Each row is a point on a tangle of strands that fork, close into loops and nearly touch. The rows are in no order.
Two points are linked if the straight distance between their rows is under 37.2. Some points are linked to none.
(585): [-46, 16, 38, 64, 34, -28, 53, 9, 20, -49]
(610): [-21, -33, -21, -29, -7, 17, -3, 19, -24, 5]
(266): [-31, 40, 29, 54, 11, -17, 39, -16, 17, -7]
(336): [-26, 19, 36, 60, 40, -30, 39, 7, 33, -57]
(488): [-27, -41, -24, -27, 8, 24, -5, 25, -19, -12]
(344): [-30, 16, -1, 14, 3, 13, 20, -12, -6, 21]
(537): [-26, -36, -26, -18, 23, 22, -9, 26, -6, -24]
(63): [35, 0, -4, -20, -30, -10, -20, -5, -7, 28]
(261): [0, 21, -1, 4, -19, 3, 5, -23, 0, 46]
(97): [58, -32, -5, -45, -25, -17, -40, 14, -14, -13]
(232): [-30, -20, -13, -18, -7, 22, 6, 8, -24, 17]
(482): [46, 15, 1, -3, 13, -3, -32, -11, 29, -9]
(410): [0, 31, 6, 25, 3, 0, 6, -21, 16, 17]
(129): [14, -9, -9, -24, -35, -5, -7, -2, -19, 38]
(269): [-45, -10, -10, 4, 25, 22, 15, 11, -8, -12]
(342): [-9, 17, 10, 44, 43, -12, 7, 2, 37, -51]
(114): [17, 21, -1, 3, -17, -2, -7, -18, 8, 33]
(253): [65, -26, -8, -37, 7, -12, -50, 11, 9, -30]
(501): [-41, -11, -10, -13, -7, 25, 21, 2, -23, 28]
(103): [27, 8, -8, -11, -11, -5, -18, -12, 5, 24]
(314): [-40, 34, 30, 58, 17, -15, 46, -8, 15, -19]
(348): [-31, 19, 10, 36, 24, 4, 22, -4, 10, -13]
(503): [79, 7, 7, -21, -4, -14, -45, -14, 26, -7]
(562): [29, 18, -2, 8, 10, -2, -18, -11, 23, -1]
(233): [-17, -33, -11, -37, -46, 6, 8, 18, -50, 35]
(396): [-8, 20, 7, 36, 38, -3, 5, 1, 31, -38]
(489): [75, -5, 4, -29, -33, -24, -39, -7, 1, 12]
(494): [-26, -8, -8, -23, -34, 14, 15, -2, -33, 48]
(255): [-4, 8, -6, 11, 26, 6, -8, 1, 18, -20]
(574): [-14, 4, -8, 1, 4, 13, 5, -2, -2, 11]
(65): [-34, -23, -20, -6, 30, 22, 1, 16, -4, -26]
(553): [85, -2, 10, -31, -23, -23, -41, -11, 11, 3]
(567): [-16, 41, 11, 32, -1, -1, 19, -26, 10, 30]
(611): [-21, 43, 19, 49, 5, -8, 28, -21, 16, 12]
(219): [-2, -1, -8, -21, -41, 3, 6, -7, -26, 52]
(291): [18, 25, 4, 18, 10, 0, -7, -16, 23, 5]
(612): [-22, 20, 22, 54, 42, -20, 24, 8, 30, -59]
(309): [-14, 13, 1, 27, 28, 8, 3, -1, 21, -21]
(431): [74, -26, -2, -38, 9, -8, -54, 8, 21, -40]
(397): [54, -28, -10, -38, -9, -11, -40, 13, -2, -22]
(299): [-53, -5, -7, 10, 17, 27, 23, 8, -11, -1]
(41): [-57, 9, 27, 53, 33, -13, 53, 9, 9, -41]
(221): [-17, -45, -13, -45, -53, 5, 8, 27, -59, 26]
(178): [22, -33, -15, -37, -25, -5, -21, 17, -23, -2]
(594): [-43, -4, -2, -13, -18, 24, 26, -3, -30, 43]
(499): [-63, 2, -1, 8, 6, 32, 34, -2, -20, 15]
(36): [-6, 2, -13, 0, 11, 10, -8, -1, 7, 0]
(295): [-27, -23, -12, -33, -40, 15, 15, 8, -42, 44]
(75): [53, -8, -3, -32, -27, -17, -31, -6, -5, 14]
(421): [-42, 21, 8, 30, 9, 8, 32, -7, -2, 4]
(288): [75, -40, -2, -45, -31, -30, -45, 20, -21, -30]
(472): [66, 10, 5, -9, 12, -7, -39, -17, 33, -10]

A tip is a point with one link. Name the tips that can be reached along the links from each point below, in the order of the rows.
(553) -> (261), (314), (221), (499)
(612) -> (41)
(397) -> (431), (288)

A piece is two or more points that can be reached from each other along the links. Count, over all rows, the pieces, the separate loops (a circle has one, a figure eight two, a Y none), the forks (points with three links) and the tips (points with one).
pieces -> 3
loops -> 1
forks -> 3
tips -> 7

Name the points in between on the shortest way along the links from the first point to the second, in order.
(489); (114) -> (75) (63) (103)
(41); (309) -> (585) (336) (612) (342) (396)
(499); (232) -> (299) (269) (65) (537) (488) (610)
(36); (421) -> (574) (344)
